The views of a scene show one set of named points, each view turned or mirrored, shifted and resized as a whole, with a little noise and some points left out.

Scene 1
View 1
Z379: [-12,15,-15,2,8,-21,-1,-2]
Z610: [-2,-9,-8,-22,0,-10,-8,-14]
Z408: [-10,-9,-9,1,2,-2,-21,-19]
Z931: [-8,-17,2,-3,-2,-4,21,15]
Z296: [-20,-18,0,14,9,9,-13,-7]
Z543: [-22,-11,-1,24,10,6,-8,0]
Z758: [-9,-14,-1,10,-4,-1,8,6]
Z585: [-14,-22,4,-3,3,6,-3,-3]
Z302: [-10,-25,3,-15,1,6,-5,-10]
Z292: [-4,-1,-8,15,-7,-10,10,10]
Z192: [-8,-7,-5,17,-4,-5,5,8]
Z841: [-8,-1,-11,2,2,-8,-14,-14]
Z574: [-19,-22,3,4,6,9,-6,-6]
Z820: [-11,-8,-7,3,3,0,-26,-21]
View 2
Z408: [4,-16,1,-21,17,-7,8,9]
Z574: [-2,-19,-8,-20,-8,12,7,9]
Z379: [1,-19,-9,3,7,-21,12,7]
Z931: [-23,-9,-27,0,-3,21,17,4]
Z296: [2,-15,2,-18,-11,8,1,11]
Z820: [6,-17,3,-25,13,-7,6,10]
Z192: [-13,-1,-6,4,-3,8,6,4]
Z610: [-8,-21,-19,-19,24,-2,22,7]
Z543: [5,-11,9,-10,-14,1,-7,9]
Z758: [-14,-5,-10,-3,-2,14,8,4]
Z585: [-6,-18,-13,-20,-1,15,11,8]
Z841: [-2,-13,-3,-9,14,-9,11,7]
View 3
Z610: [-10,-8,4,-16,0,10,-1,-20]
Z302: [4,4,10,-17,-10,14,5,-19]
Z585: [10,4,11,-11,-6,15,8,-12]
Z379: [-2,-23,5,-10,8,11,5,4]
Z574: [14,0,11,-10,-10,15,12,-9]
Z296: [19,-6,7,-6,-11,14,17,-4]
Z192: [11,-1,4,8,9,16,7,-2]
Z931: [13,18,16,-3,7,19,0,-5]
Z408: [1,-18,-1,-9,-9,10,11,-15]
Z820: [5,-16,0,-4,-5,11,11,-12]
Z292: [7,-2,2,11,14,16,3,-4]
View 4
Z841: [-8,-12,10,3,12,7,11,20]
Z379: [-5,-15,16,-12,4,15,18,16]
Z302: [-15,-7,18,25,1,-8,3,6]
Z585: [-12,-6,25,24,-2,-8,2,7]
Z292: [2,-5,9,0,-8,13,-6,34]
Z408: [-12,-13,13,10,21,4,12,16]
Z758: [-1,-4,19,11,-5,5,-9,27]
Z610: [-17,-14,1,16,-1,2,14,7]
Z931: [-1,-2,17,14,-27,3,-10,21]
Z820: [-11,-12,17,9,25,2,12,16]
Z543: [3,-5,38,2,11,4,-3,26]
Z192: [3,-4,18,3,-4,9,-7,32]
View 5
Z302: [7,4,1,-14,9,-1,11,11]
Z610: [17,7,0,-10,4,-3,4,7]
Z379: [10,10,5,3,-8,-5,1,4]
Z758: [-3,3,-9,-3,1,1,7,6]
Z292: [-1,5,-13,1,-4,-1,2,1]
Z296: [-7,3,5,-9,-1,-4,9,10]
Z543: [-10,3,5,-4,-5,-4,7,7]
Z408: [7,6,7,-13,-3,-5,-1,8]
Z585: [1,4,0,-9,5,0,11,9]
Z841: [7,7,3,-8,-5,-5,-1,6]
Z931: [1,4,-14,1,7,3,14,6]
Z574: [-3,3,3,-10,4,-2,12,11]
Z820: [3,6,8,-15,-4,-6,0,8]

Which points are out of place in each view (at most two, in the order of its rows)? Write - if all are in place.
view 1: Z379
view 2: Z543
view 3: Z931, Z820
view 4: Z585
view 5: -
